Points, in no order, along strands that fork, close into loops and pass close to each other.
Two points are linked if the straight distance between their rows is under 53.9. Some points are linked to none.
tig: [-15 -17  23  23 -23 -13  -5  -4  18  17 -19  -5  -5   1 -19   6   0  -8
 -21  12   0   9   6 -19   8   7  -3  20  -2 -56 -26 -39  -7   5]
zitu: [ 26   4  33  19   7 -22   1 -16 -14   7   3   4   9  15   2  -4  -2  14
  10   1  17  16   0  -2  25  26 -10  -1 -15  15 -10   9 -23 -13]
sidam: [ 35 -12  27  23  26 -13  11 -28  -8   2 -26  -3   4  27   2  -5  -1   4
   0   4  25  29  11  -2  29  41 -25   7 -26 -13  -9  -8 -24  -7]
Funeg: [-18  10 -43 -27  -2  27   8  12  -2 -13 -11  -7 -25 -10  -9  13 -25  -1
   3  24 -13  -8  14   6 -21 -31   8 -12  14   4  14  11  26  10]
sanol: [ 37 -11  28  21  32 -12  10 -23  -2  -7 -17  -1  16  18  17  -8   5   7
   3  -7  21  24   5  -7  27  42 -31   3 -26   1  -1  -6 -12 -10]
ruti: [-32   8 -23   2 -30  12 -16   0  26 -11  -8 -19  -8  -2  -5  -8   8  -6
 -10 -34 -17  -7  12  16 -40 -11  19  21 -11 -31   6  -7   9  15]
sizod: [-20   0  -6   7 -13  23  -5  -5  17   7 -12  10  18 -22  -7  13   4  -2
 -16  33 -11  12 -24   4  -7  -3  35   3  11 -24 -26  -8  29   5]
Difi: [ -2 -17  20  15 -19  -9  12 -10   1   1 -21   1  -6  18 -20  14  -3   0
  -7  45   4  12  22 -17  31  17  16   5  -8 -44 -37 -28  -9 -10]
vafor: [-22   6 -25  -5  -9  35  -4  -3  13   2 -17   1   7 -19  -5  10   0 -11
 -13  24 -17   6 -11  12 -19 -13  30   5  11 -20 -18  -9  31  11]
mase: [-13 -10  -2  -7  25   1   3 -22 -20   6 -47 -22 -16  -2   7   1 -16  -8
 -13  15  11   7  11  26  30   3 -26  -3  -9 -10   2 -28  -5 -19]
fonen: [-20 -15 -25   6   5  -3   5 -23 -36  -1 -34 -34 -33  22  11   2 -33  14
   5  20  -6  11  27  25  27  -5 -16 -10 -18  -2  25 -41 -25  -9]
fofir: [ 10 -19  16   6  32 -18   2 -20   1   3 -27 -15   2  -1   7  -1   5 -10
 -16  -8  19   8  17   5  19  12 -34  17 -31 -29   1 -19 -29  -9]
gok: [-10 -17  21  31 -34  -6  -6  -9  17   5 -10  -3  -2   0 -14  13   6  -3
 -23  20   1  17  -8 -19   4  -1  12  13   3 -45 -32 -25  -5   7]
toti: [ 19   5  44  19  -2 -24   1  -7  -6   6   2   9   9  11   3  -6   3  10
   6   8  19   7  -2 -13  26  21  -7  -2  -2  10 -22   8 -15 -19]
guf: [ -2 -20 -17   5 -21 -13  15 -24 -17  -5  -2   5 -25  23 -16  24 -27   4
   9  12   9  -9  55  10  -3  -1  13   7 -21 -21  -4  -5 -43  -3]
Big: [ 20   0  11  15 -33 -17   1  16  -3 -12  49  17   2   4   5   5   9  22
  19 -20   2 -15   5 -18  -4 -15   5  -2  11  16   6  31 -21   0]
Zosan: [  4 -19  32  14  45  -8   0 -13  11  -5 -22   3  25 -13  21 -17  19 -10
 -31  -1  21   3 -11 -10  25  20 -32  10 -28 -24  -5 -15   3 -14]
zomig: [  0 -24   1   9 -13 -17   8 -20 -17  -2   5   0 -13  16 -16  14 -16   1
   2   4   0 -10  37   7   1   1   2   5 -30 -15  -2   1 -41   1]
mozu: [-36  25  -3 -12  16   4 -24   4  -3   8 -17 -22 -27   0  12 -31   7 -25
 -20 -43  -3 -12  -4  21 -34 -23 -21  25 -24  -6  35  -6  10  10]
dureg: [ -9  15  -3 -35  21  13  -7  10  22  20  -2   5   7 -13   3 -17  12 -18
 -13   3 -12  -2 -20  -4 -13  -1   4  -4  22   9  -3  -2  41  10]
kol: [ 17  13 -18   1  -7 -10   2  33 -12 -12  51  21   7  -6   4   1   4  19
  34 -27  -4 -25  -2  -2  -3 -15  12  -6   1  25  22  42  -6   3]
Sog: [-20  23 -47 -27   1  22  -4  28   5  -7   7  -3 -13 -11  16   1   2 -14
  -1 -15 -26 -10  -7  -6 -39 -20  16  -2  14  19  21  27  33  36]
pefan: [ -4  17 -23   2 -11  17 -15  24  21   1  24  18   9 -10  13  12  21  11
   6  -7 -12  -3 -36   0 -19 -10  38   2  21   1   1  29  24  24]
keda: [ 21  14 -17   4 -29  -5  15  23  -1 -12  30  18   4 -12  -2  19   1  26
  27  -5   0  -4   7  -9 -10 -15  25  -4  13   8  12  29  -5   5]
tiko: [-31  26 -40 -11 -16  26  -5  16   6 -18 -11 -14 -20  -3   4  -1   1 -10
  -2 -20 -18  -3  11  10 -46 -28  20  16  -1  -2  21   9  18  23]
vaza: [-11 -12   9   1  -5  -8   9  -2 -11  -1  -7  -1  -2  -5 -17   3  -4  -9
  -7   3  -6  -8  19   3   2  -6   9   8 -18 -11   3 -11 -11  -5]
fode: [-27   5  -6  -5   0  25  -4  -8  12  16 -35  -8   3 -18 -10  -3   4 -23
 -20  23 -15   9  -8  12   1  -2   7   6  13 -34 -25 -42  36  -1]
Tolu: [-37  21  -2 -16 -12  -4 -20  21  31  -1  13 -16   9   3  19 -16  40 -11
 -10 -42 -15  -2 -22   6 -37  -5  22  12  -6 -10   7   6  17  24]
zepel: [-13  -3  13  -9  30   4   5 -14  -1   9 -40   0   3 -18  -2  -8  -3 -20
 -22  11  14  -2   3   9  18   4 -18   5  -4 -20  -9 -23  14 -18]
nog: [ 27  -2  23  28 -29 -19  -2   1 -16 -10  38  15   3  25   6  -6  -3  19
  30  -3   9  -2  15 -20  11   0   0  -6  11  23 -27  26 -36  -8]
bino: [ 17  11  26   5   9 -22 -10  11  -4   7  32  10  17  -2  10  -4  13  14
  16 -24  14 -10 -17  -1  16   2 -11  -1  -2  27  11  19 -12 -15]
Veta: [ -6   6  13  -7  37  -1  -3  -4  11   5 -10   5  12 -17  14 -20  20 -23
 -21 -24  20  -8 -17   4  -9  -7 -18  11 -21  -2  21  -8   3  -2]
Nar: [  9  11 -39 -31  26   1  -8  16 -17  -6  22 -22 -14  -4  10 -14 -17  -2
  11  -5 -17  -9 -14  18  -8 -10 -21 -26  -5  45  33  36   2   8]
Madi: [  8   1  17  -5  24 -16  -2  -5   8   6   7   0  13 -13   8 -13  22 -10
 -13 -33  20  -7 -15   3  -8  -6 -19  10 -27   3  28   0 -15   0]
Kav: [-24  30 -44 -17 -12  21  -1  26   8 -13   0  -7  -9  -6  14   1  10 -11
   0 -27 -19  -4   1   4 -47 -23  27  10   5  10  22  25  19  34]
Gusab: [  3  13  28  -2   2  -3 -10  20  20  13  18  19  15  -7   7  -4  28   5
   6 -11   7  -7 -33 -15   7   2   2  -1  23   8   4  -1  19  -7]
lusuk: [ -2  -6   1  27 -50   0 -13   3  26  -9  30   6  -1  -2   5  13  25  14
  -9 -27   7   1 -23  -8 -30 -13  19   3  28  -3  -2  26 -13  18]
Povi: [ 15 -14  18  12   8 -19   6 -24 -22   7 -11  -7  -5  24 -13   3  -9   0
   0   9   7  14  21   9  21  23  -3   1 -28 -11  -7  -6 -38  -5]
Luku: [ -5  -6   3  23 -43  -1  -2   0  22  -7  19   4   3  -3  -5  14  16  13
  -8 -13   2   4 -11 -15 -25 -12  19   6  10 -12   2  10  -7  16]
per: [ -6 -13  -5  -2  31   2   9 -28 -17   0 -52 -29 -17  12  15   2 -19  -3
  -7  10  13  20  16  22  33  12 -38  -7  -5  -9  11 -34  -6 -15]
Mapo: [  9  -2 -16  -4  -4   4  16   5 -19 -15   3  11   3  -6  -7  11 -26   6
  15  19  -9  -5  25   8  -1   6  21 -17   2  12   2  16  -3 -11]
rilur: [-21  15   7 -21  24  18  -5  -9  33  21 -26   1  13 -18   5 -15  15 -26
 -25  12  -2  11 -20   2 -10   5  -3   0  20 -23 -23 -27  50   5]
fafu: [-36  10   9  -7 -19 -14 -20  14  35   6  17 -14   7   7   7 -20  36  -8
  -9 -56  -3 -11 -16   0 -40   1   4   5  -7 -15  16   5   5  22]
laro: [-31   3 -35 -21   0  41  -6  -6   9  -1 -22 -14 -23 -11 -10   8 -17  -4
 -15  39 -21   5   6   9 -12 -25   9  -2  20 -16 -11 -19  45   9]
lodef: [-22   7  10 -15  34  19   1 -13  25  16 -38   3   6 -20   1 -19   7 -28
 -30  13   8   3  -7   1   2   4 -19   3  14 -29 -19 -32  46  -7]
lavun: [ 24  -3 -14   2  19  -4   0  -4 -25   8  13   3  18   2  -5  -5 -30  19
  26  -1  -5   9  -5   9  14  31  -5 -13   6  42  -8  18  -5 -11]
Kipu: [-27   8 -37 -14 -13  30   7   6  -5 -13 -22  -8 -26  -8 -10  14 -18  -5
   3  18 -10  -8  20  12 -18 -32  12   3   9  -9  16 -13  19   2]
zigu: [  0 -15 -11   6 -35 -12  19 -20  -3   0  -4   8 -24  25 -24  33 -22   9
  11  20  13  -5  51  -3  -2   1  17   8 -14 -36 -14  -9 -36  -1]
pava: [-14  12 -40 -32  21   5  -6  19 -17  -9  13 -19 -23  -2   7  -4 -21  -4
   1   2 -20 -16 -11  15 -19 -29 -18 -18 -15  36  42  34   7  17]
nuta: [ 15  10 -19   2   2  -8  -4  29 -13  -6  44  19  14  -7   3   1  -6  22
  41 -16  -7 -22  -3  -3  10  -1   7 -17   9  29   4  38   3  -4]
dapus: [  2  14   5 -31  44   6  -9   3  19  11   5  14  13 -15  19 -20  11 -15
 -14 -14  13 -17 -26   1  -3   2 -15   2   1  21  13   8  23  -2]
viv: [ 41  -8  -2   9  10 -10  17 -12 -39  -9   3  -6  -1  33 -16  -6 -20   5
  23 -12  -7  23  24   7   9  25 -19  -4 -17  28  25  -9 -44   6]
Bonot: [ 23   4 -17 -34  50   3  -6  -4  11 -10   5 -22  -1  -2  23 -20  -7  -2
   1 -14   8   5 -14  11   3  10 -40 -17  -1  39  25  16  18  -8]
sud: [ 16  -1 -16  -4  -7   6  15   4 -12 -11   3  14   8  -8  -9  15 -27  18
  18  26 -10   1  21  -3   3  16  23 -20  13   9 -14  14   9 -11]
biko: [-28   4  -9 -18   8  31  -4 -13  14  18 -33 -13  -5 -17 -13  -6  -1 -19
 -25  32 -17   9  -6  11   0  -7   1   0  21 -25 -28 -37  47   1]
Tipov: [ -3  -9   1  21 -48  -5   7  -9  19  -6   7   3  -3   2 -16  28   1  10
  -6  -4   3   0   7 -18 -23 -11  12   9   1 -24  -3   3 -17  16]
malo: [-26  13 -25 -25  12  15  -6  19 -14  -4   1 -11 -18  -4   2 -10 -10 -15
  -5  -3 -16 -20  -5  10 -24 -30  -8  -4 -11  27  33  17  15  15]
sumud: [-17  15 -10   4 -16  10 -16  26  26  -5  29   6   8   1  17   2  35   7
   1 -26  -9   0 -33   0 -26 -10  35   5  12  -1  11  26  16  26]
Bovim: [ 24   6  -3  14 -42 -11  10  15   3 -15  36  15   0  -4   0  19   8  28
  20 -10   4  -5   5 -18 -11 -19  16  -1  18   8   4  29 -16   4]
zuzez: [-23   1   7 -17  30  15   3 -16   8  14 -44  -2  -3 -19  -4 -14  -4 -22
 -28  18  11  -2   2   8  13  -1 -24   2   9 -24 -15 -31  36 -15]
doz: [ 10 -17  17  13  -9 -21   6 -18 -17   3   7  -1  -5  20 -14   6 -10   3
   1   7   2   0  25   2   9  10   1   0 -30 -10  -6   5 -38  -2]
fer: [ 16  -5  14  14 -10 -17   6  -5 -22  -6  20   7   4  10  -6   4 -12  12
   9   6  -2   1  19   0   6   8  10  -5 -19  11   2  17 -27  -5]
butu: [ 40  -7  19  11  36 -10  12 -18  -6 -11 -11   0  18  14  18  -9   1   3
  12 -21  14  19   8  -5  19  41 -35  -3 -21  18  15  -8 -11  -9]
sof: [-24   8 -39 -17  -1  42  -7  -8  13   2 -17  -6  -9 -19  -5  10 -12  -8
 -18  35 -18   9  -6  12 -22 -22  26   2  22 -14 -23  -3  42  13]
gunim: [ 14  12  10 -19  32  -6  -5   5   9   7  10  10  20 -14  15 -11  13  -1
   1 -17  15 -13 -22   7   7   6 -13  -1  -8  25  17  12   6 -11]
domi: [-22 -10 -21 -10  10  11   2 -10 -28  -9 -19 -21 -21   4  -3   7 -34   0
   0  23  -9  -5  16  28  12 -15  -7 -19  -9   9  17  -7  -2 -11]
sok: [ 10  10 -13 -18  11  -9  -2  27 -12   1  39   2   7  -5   7 -14  16  -5
   7 -40  -5 -23 -17  15 -15 -16   0   4 -19  35  42  29 -16  11]
resug: [  7  -9  19  11 -28 -23   2   5  -1   1  39  10   4   3  -4  -1   8  12
   1 -22   1 -19   2 -13 -10 -10  -1   0  -8  11  16  21 -23   5]
Lim: [ 12   3  26   4 -10  -2  -9   9  14   9   7  10  20  -6   2   8  13  23
  13  18   2   4 -27 -21  28  14   1 -10  36  11 -39  -1  23 -19]
Zenib: [ -1  -6 -12   6 -29   1  19 -12   2  -9 -16   6  -9   1 -20  40 -11   8
   1  35   2  13  27  -4   5  -6  34  12  -1 -34 -20 -19 -12  -6]
sove: [ -9  10 -39 -18 -12  11  21  13 -21 -20  -6  -3 -23  -7 -11  17 -27  -1
  14   6  -1 -12  28  19 -22 -33  16  -8   3   8  28  18  -6  -2]
risu: [ -5 -14  24  10  27 -18  -3 -13   8  12 -24  -3   4 -13   0  -7   5 -15
 -27 -10  21   0   7  -2   9   4 -27  24 -24 -38  -1 -20 -17 -10]
gudan: [-15 -20  10   8 -11  -9  10  -8  -4   9 -30  -1  -9   6 -18   7  -6  -7
 -12  34   0   6  27  -8  29  13  11  16  -8 -48 -32 -42  -9 -12]
tam: [ -2   7  19  18 -19  11 -27  23  20   0  31   9   5  -2  14   3  40   5
   0 -18   0   2 -50  -7  -7  -8  20   1  36   2  -8  12  12   6]
Ril: [ 21 -15  27  25 -36  -7 -15  10  12 -10  28  12   2  -1   7   6  33   7
   2  -6   2   2 -26 -22   1  -5   8   7  37   7 -31   1 -17  -4]
gabem: [ 20   9 -24   9 -10  -3   6  15  -8  -7  30  19  12  -7  -1  16 -20  34
  47   4  -2  -3   9 -16  12   9  16 -23  26  21 -21  30   9  -5]
nofom: [ 16   1   0   7 -21   4  15   0  -3 -11  -1  13   9  -3  -8  25 -12  21
  13  37  -7  10  14 -12   9  14  27 -11   9  -4 -23   3   5 -10]
nup: [ 35   3  17  18   9 -15   4 -14 -25   5   6   2  12  21  -3  -3 -10  16
  19  -2   8  23   3   3  20  31 -11  -1 -18  25  -1   6 -28  -6]
liru: [-17 -12 -17  -3   7   0   0 -12 -30  -7 -24 -33 -26   8   3   4 -22   1
   4   7  -7   2  20  31  16 -18 -17  -8 -21   5  27 -24 -21  -9]
kilid: [ 22   8 -23   9  -8  -1  12   6 -16  -7  19  21   9  -2  -7  15 -33  33
  41  15  -2   3  19 -11   5  20  21 -20  21  19 -22  27   5  -7]
sab: [  3  -5  -4   6 -23   8  16  -5   2 -11 -11   8   3  -7 -15  32  -8   9
   0  37  -6  12  15  -7   6   1  31   1   1 -22 -19 -11   1  -7]
funug: [-14   3  10   9 -12  16 -15   2  23  15   2  14  20 -18   2   5  17   4
 -14  26  -7  12 -43  -1  -1   3  29  -4  23 -13 -25  -2  32   5]
pere: [-30  10 -17  -9  -8  19  -3  15   2  -6  -8  -9  -7  -4  -3 -15   8 -20
  -5 -19 -16 -10   6   7 -33 -22  14  12  -7  -2  19  -4  16  15]
nukir: [ -5  -8  33  14  29 -17   2 -11  14   8 -20   7  12 -14   4 -12  10 -14
 -28  -7  26   2  -1 -11  11   8 -22  17 -19 -34  -3 -17  -5 -11]
Bol: [ 34 -12 -11   7  13   0  22 -14 -44 -11 -14 -11 -10  38 -15  -1 -30   0
  17  -2 -12  21  23  11  16  21 -20  -9  -8  28  27 -17 -38   1]
fur: [-20  10 -17 -30  14  16  -4  16  -5   4  -2  -5 -10  -9  -2 -13  -6 -18
  -9   5 -15 -15  -5   6 -17 -19  -4  -8   2  21  18  11  24  10]
moz: [ 13  18 -35  -4  -9  14  -9  24  18   1  27  23   5 -19   6  19   9  22
  20  -1 -10 -10 -33  -4 -12 -13  33  -3  27   7  -6  33  24  20]
nid: [ 41  -4   3   4  34  -5  10 -13  -9  -4  -3   0  22  12  12  -7 -14   9
  25 -22  12  19   0  -1  15  42 -36  -4  -4  39  12  -3  -4  -9]
Tomo: [-13  15 -18 -38  18  14  -8  20  11  14   6  -1  -5 -12   7 -16   4 -19
 -10  -1 -22 -10 -15  -7 -21 -10   4  -5  19  20   6  10  37  19]
Rorev: [ 44   2   5  17   3 -16   5  -9 -32  -1  22   0  12  28  -8  -6 -12  18
  30 -15  -2  23  12  -1  12  25 -18  -2 -20  33  15   6 -42   6]
Lutu: [-26  22  -6 -18  21   6 -14  10  -8   6  -7 -17 -14  -3   9 -22  11 -27
 -14 -34   0 -12 -13  15 -31 -27 -17  15 -23  18  38   2   2  14]
sebu: [  2   2   5   2 -17  -1   4  22   7  -3  25  14  11  -8  -3   0  17   8
   7  -7  -8  -8  -8 -12 -10  -9  18   1   3   7  16  10   5   6]
Zore: [ -1  -7  26   6 -13 -16   9   3  -2   3   6   6   5  -3 -14   0   8   0
  -4   4  -3  -3   5 -11   4   0   9   2 -10  -6   1  -3  -8  -4]
sabap: [ 32  -2  17  25 -44 -11  12 -12  -2 -14  19  13  -9  29  -8  10  -8  18
  19  22  12   4  28 -23   0   4  12  -9   7  -8 -31  17 -34  -7]
foz: [ 15   3 -42 -22  24   1  -7  11 -18  -6  24 -14  -8  -7   4 -18 -24   4
  17  -3 -16  -8  -9  18  -4  -1  -9 -27   3  44  17  37   3  -1]
Koso: [-22  -8 -11   2 -11  24   4  -9   4   3 -31  -3   3 -16 -14  13  -3 -12
 -15  33 -14   8   4   5   9  -3  19   9   7 -35 -25 -41  22  -6]
Baf: [ 24 -13  18  14  20 -10  12 -27 -22   7 -29  -5  -2  27  -9   1 -12  -1
   1  12  14  25  14  11  30  36  -9   4 -20 -10 -10 -13 -29 -10]
gagiz: [-44  20 -11  -8  -3  11 -24   6  -5   0 -15 -23 -38   4   3 -30   0 -17
 -16 -34 -19 -17   9  21 -32 -24  -8  24 -19 -11  33  -8  16  11]
Pogal: [-19 -13  -2   6 -13  10   8  -8   0   4 -32  -3  -3 -10 -17  13  -3 -10
 -14  36  -9   8  14  -1  20   4  17  13   1 -42 -28 -48  10  -8]
gon: [  8 -15  18  19 -26  -7  14 -14   0  -6  -9   5 -10  24 -20  16  -6   6
   0  40   6  11  28 -18  21  15  19  -1  -8 -34 -33 -14 -15 -10]
biriv: [  9   5 -12  -4  -7 -11   2  29  -7  -7  50  14   7  -3   1  -8  12  10
  15 -37  -5 -27  -5   2 -15 -19  12   3  -9  25  37  37 -12  12]
nasep: [ 13  -1  35  13 -18 -18   3   5  -2   2  12  10   6   3  -3   0  10  11
   5  10   3   2  -2 -20  16   8   5  -5   4   5 -14   4  -8 -12]
Momoz: [ 31   1  14  28 -37 -14   6  -1 -11 -16  32  18  -1  24   3   2  -7  23
  31   8  11   3  24 -23   4   0   9  -8  15  14 -29  26 -33  -7]
rezip: [ 14 -14  25  23 -39 -11   8 -10   9  -9   2   3  -8  16 -14  15   3   6
  -4  32   4   7  12 -27   9   3  12  -1   1 -27 -33  -7 -19  -2]
dedof: [ 13   8 -10   8  -1  -7  -4  24  -7  -3  39  17  18  -5   3   6  -7  27
  42  -8  -5 -15  -4 -12  18   6   7 -20  21  27 -14  32   9  -8]
zum: [  5 -19  18   5  49   3   0 -15   5  -9 -30  -8  22 -13  23 -17  17 -17
 -28  -5  15   1  -7   0  22  17 -39   5 -30 -17   2 -20   6 -13]
Sel: [ 20  17 -31  -4 -20   5   9  27   6  -8  26  20   5 -19  -1  18   5  23
  28  -3  -5  -8 -10  -5 -12 -15  28  -7  18   9   9  29   9  11]
kipit: [ 19   9  18  -7  20 -19  -5   5   3   6  23   5  18  -8  13  -7  20   3
   3 -30  17  -8 -20   6   5   0 -14   3 -18  23  27  12 -15  -8]
bemu: [-28   4  12  -4  -9 -13 -12  10  20  14  16  -5   6   3  -3 -22  23 -11
 -10 -54   2 -16 -11  -2 -37  -5   0   9 -13  -6  26   5  -3  19]
kagup: [ 13  -2  -1   7  -6  -9  12   2 -24 -12  17  12   6   1  -5   7 -17  10
  14   7  -6  -3  23   6   1   6  17  -9 -13  14   7  19 -19  -8]
Nivom: [ 17 -20  10   6  37 -11  10 -21  -7  -7 -37 -22  -4  11  13  -4   1 -11
  -6 -11  15  18  29   7  23  20 -39   8 -24 -19  10 -26 -27  -9]
vamom: [  5 -10   3  17 -55 -11  14 -12  10  -5   4   9 -12  19 -19  35  -9   8
   2   5   9 -10  25 -19 -16  -5  -1   4  -5 -27 -10   6 -33  12]
Gepe: [-15 -10 -20 -17  11  14   5  -7 -20  -9 -13 -13 -16  -1  -9   3 -38  -1
  -4  28 -10  -6  17  19   8  -7   2 -25   6  12   5   5  11 -13]
Ranid: [ 15 -18 -22  10  10   4  16 -21 -43 -11 -21 -18 -20  38  -7   7 -33   1
  10  11 -10  18  27  18  21  10  -9 -11  -8  17  20 -23 -39   0]
nos: [-16  -4 -26 -29  10  19   5   4  -6 -10  -7 -11 -19  -8 -13  -2 -29  -1
  -5  31 -14  -8  14   8  -4 -18   4 -22  13   9   3   9  28  -4]
savup: [-17   1   2  -6  -2   1   3  12  -1   4   2  -1   3  -8 -10 -15  10 -17
  -6 -20  -8 -12   0   4 -21 -17   8   9 -13   1  21  -3   1   7]
kes: [ 26   2  34  24 -14 -27 -11   2 -13   1  36  10   8  22  10  -9   8  15
  24 -15  14  -2  -1 -14  19   3 -11  -3  10  29 -22  22 -35 -13]
peve: [ -3 -11   8  -6  46   9   0 -21   4  -4 -38  -7   9 -16  15 -12   4 -18
 -28   3  18  -1  -4  11  18   6 -37   2 -18 -14   0 -18  14 -15]
Kaz: [ 19 -13  12  20 -49 -12  13 -18   1  -6  12  11 -16  32 -16  21 -14   8
  10  18  15  -8  34 -17  -3   3   1  -8  -8 -23 -19  14 -39   2]
peze: [ 24   0   3   1  23 -10  -1  -7 -16  14   8   4  22   2   0  -4 -22  20
  23  -3   6  11  -9   6  19  34 -10  -8   5  37 -13  16   1 -16]
Bagos: [-21  14  12  -7  10  14 -11  -5  34  24 -18   4  22 -18   6  -7  23 -17
 -21  14  -3  17 -37   6  -8   8  11  -1  18 -28 -26 -23  43   6]
zivu: [ 18 -11  32  26 -33  -5 -14   6  11  -6  15  13   4  -5   7   6  30   6
  -3  13   5   9 -33 -22  10   0  12   7  37   3 -43  -6 -11  -8]
poro: [ 14 -17  16  28 -46  -4 -16   7  18 -11  35  12  -1   1   8   9  31   8
  -2 -22   3  -5 -26 -17 -15  -8   9   6  37   6 -18  13 -19   7]
Zal: [-33  -1 -21 -23   6  33  -5  -9   7   7 -27 -17 -21 -10 -14  -2 -14  -6
 -19  40 -20   3   6  10   1 -19  -1  -3  20 -18 -17 -33  48   1]
giz: [ 11   3  24  -8   2  -4  -4   8  17  14   5  13  21 -11  -2   1   7  19
   9  14   2   0 -21 -16  22  18   1 -10  26  11 -27   0  28 -17]
fovol: [-33  11  -7 -31  36  12  -9  -9   0  12 -27 -15 -23  -7  -4 -13 -15 -11
 -21  17  -1  -5  -6  18  -1 -22 -31  -4  -2   1  12 -11  33  -1]
lur: [ 35  -4  -2   1  40  -5  -1 -12  -1   6   9   1  28   5  13  -5 -16  18
  27 -22  15  17 -12   0  19  38 -30  -2   5  42  -4  11   7 -15]
vuf: [-17  -6  12   2 -12 -11  -1   7   9   9  14   0   7  -4 -13 -13  15  -8
  -7 -33  -2 -14  -3  -4 -26 -11   5   9 -14  -5  22   1  -6  11]
Duf: [ 24  12  28  19  10 -22 -12   4 -12   5  29   8  20  14  15   0   6  18
  28 -23  21   3 -13  -6  28  11 -18  -2   7  37 -11  22 -20 -17]
kur: [ -3 -19 -24  10   9   6  12 -25 -41  -6 -31 -24 -26  34   1   9 -37   6
   6  21  -6  16  25  22  27   6  -9 -16  -7  10  17 -31 -28  -5]
kot: [-15  17   6 -20  48  11 -10  -2  17   6  -6   8   9 -13  29 -25  19 -30
 -23 -23  16 -13 -25   0 -14  -5 -20   8 -13   9  19  -2  21   7]
Tov: [ 17   0  37  17 -23  -6  -9   8  11   0   3  11  11  -4   7   7  26  12
   5  19   6   9 -29 -24  24   9   2  -2  35   6 -43  -9   6 -17]
Vozub: [-15  10  18   1  -2  11 -16   1  30  21  -2  10  22 -15   7  -1  26  -4
 -16  17  -1  17 -48   0  -1   9  18  -2  23 -17 -23 -12  36   5]
budup: [-19  20 -29 -37  16  15 -13  24   9  10  15  -5 -10 -10  18  -9   5 -18
 -12 -12 -31  -8 -16 -10 -30 -12  10  -3  23  22  11  17  42  29]
duki: [-20 -11  -9  -4  -5   7   7  -2 -17  -8 -16  -6 -14  -8 -13   1 -11 -13
  -5   6  -8 -13  25  12  -1 -19   8   6 -11  -8   9 -17  -6 -10]
Fuz: [-19  -6   7  -6  18   0   3 -10 -13   9 -38  -9 -10 -14  -5  -7  -7 -19
 -18   9   8  -4  11  15  18  -6 -15  10 -10 -20  -1 -30  -1 -18]
Mebi: [  1  16 -16 -28  20  -2  -6  25 -11   4  24  -4   1  -5  12 -16  16 -17
  -1 -34  -4 -20 -21  15 -19 -18  -7   4 -17  39  42  24  -9  13]
Sene: [ 23   0 -29 -13  24   0  -3   3 -20   2  19  -8   9  -6   1 -15 -26  11
  23  -8 -10   1  -8  18   6  18  -8 -22   7  45   6  27  -1 -10]
sep: [ -1 -12 -16   5 -37  -7  18 -17   4  -2 -11   3 -22  14 -24  39 -16   9
   4  26   9   6  42  -6  -1  -4  25  15  -5 -40 -19 -20 -25  -3]
gige: [-15 -18  20  11  -3 -18   1  -6   6  23 -28  -2  -9   2 -17  -2  -5 -10
 -19  18   8   1  23  -9  23  11  -9  25 -11 -53 -25 -39 -16  -8]
vefi: [ 28 -18   4  -8  47   6   6 -20   3 -15 -18 -15  15   2  24 -18  -6  -4
  -4 -13  10  11  -1   3  16  34 -43 -15 -11  21  12  -7  17 -14]
nebol: [ -3  -8  15   3 -15 -19   1   7   1   7  31   5   7   0  -8  -7  12   2
  -4 -34   1 -20  -4  -4 -19 -11  -2   5 -17   9  28  16 -19  11]
Baro: [  2 -16  21  30 -42  -5  -2 -10  16  -4  -1   1  -4   2 -12  17   9   2
 -19  25   4  14 -10 -25   2  -3  14   7   8 -31 -33 -12 -12   5]
zude: [-36  18  -4  -7 -16   0 -21  21  32  -6  21  -9  10   2  23  -6  42  -1
 -10 -32 -12   1 -32   7 -32  -6  32   9   0 -10   2  17  17  25]
fidud: [  4 -24  32  31 -51 -15  -5   1  15   7  -8   7  -6  20  -9   6  10 -19
 -13   0  14 -13  -8 -29  -7  12 -24  -1   4 -31 -29 -10 -35  15]
teli: [  7  11  16 -17  11   3  -9  13  26  19   9  16  21 -12   1  -5  18   8
   4   3   0  -4 -31 -12  10   9   3  -5  27   9 -10  -2  33  -6]
keve: [-12  15   9 -28  29  12  -3   0  28  20 -13  10  12 -16   8 -19  14 -23
 -19   0   3  -1 -21  -4  -9   3  -5  -1  17  -3  -5 -12  42   3]
bon: [ -7  21 -11 -28  29   3  -9  16  -5   6   8 -12  -4  -6  18 -16  16 -24
  -8 -33   3 -13 -23  12 -23 -22 -20   7 -18  34  43  14  -2  16]
keniv: [ 12 -18   3   6  37   0  17 -23 -17  -8 -48 -22 -14  23  14  -4 -16 -10
   1  -5  12  21  28   9  29  22 -43  -5  -9  -6  20 -31 -15 -10]
Gonez: [-25  -4 -19  -9  -8  20   9   4 -13 -13 -17  -7 -18  -8 -10   3 -15 -11
  -1  12  -9 -14  22  12  -7 -26   9   2  -5  -4  14 -13   7  -6]
Lofo: [  1  11  27   6 -10   1 -15  24  21   8  26  12  10  -2   8  -3  37   4
   5 -19   2  -2 -39 -15  -1  -4   9   1  27   5   6   2  14   1]

How many points has the smallest loop of links through each point below? Write none if it is on no loop.
Fuz -> 12
fafu -> 14
sok -> none
Difi -> 8
kot -> 6
lusuk -> none

A fork is a point with three links, a tip a point with one. Leave the first point through the second and follow the links. Name the first fork or tip that comes.
per, keniv -> zepel
lavun, peze -> doz
laro, Zal -> gudan
kes, Duf -> kipit
teli, Gusab -> tam
biko, Zal -> rilur
fer, kagup -> sud
Big, resug -> vuf

Name the points in between on the shortest way along the links from the first point to the second, in order.
kes, sabap -> nog, Momoz
Zore, viv -> nasep, toti, zitu, nup, Rorev
Koso, sof -> fode, biko, Zal, laro
sok, nofom -> biriv, kol, nuta, dedof, gabem, kilid, sud
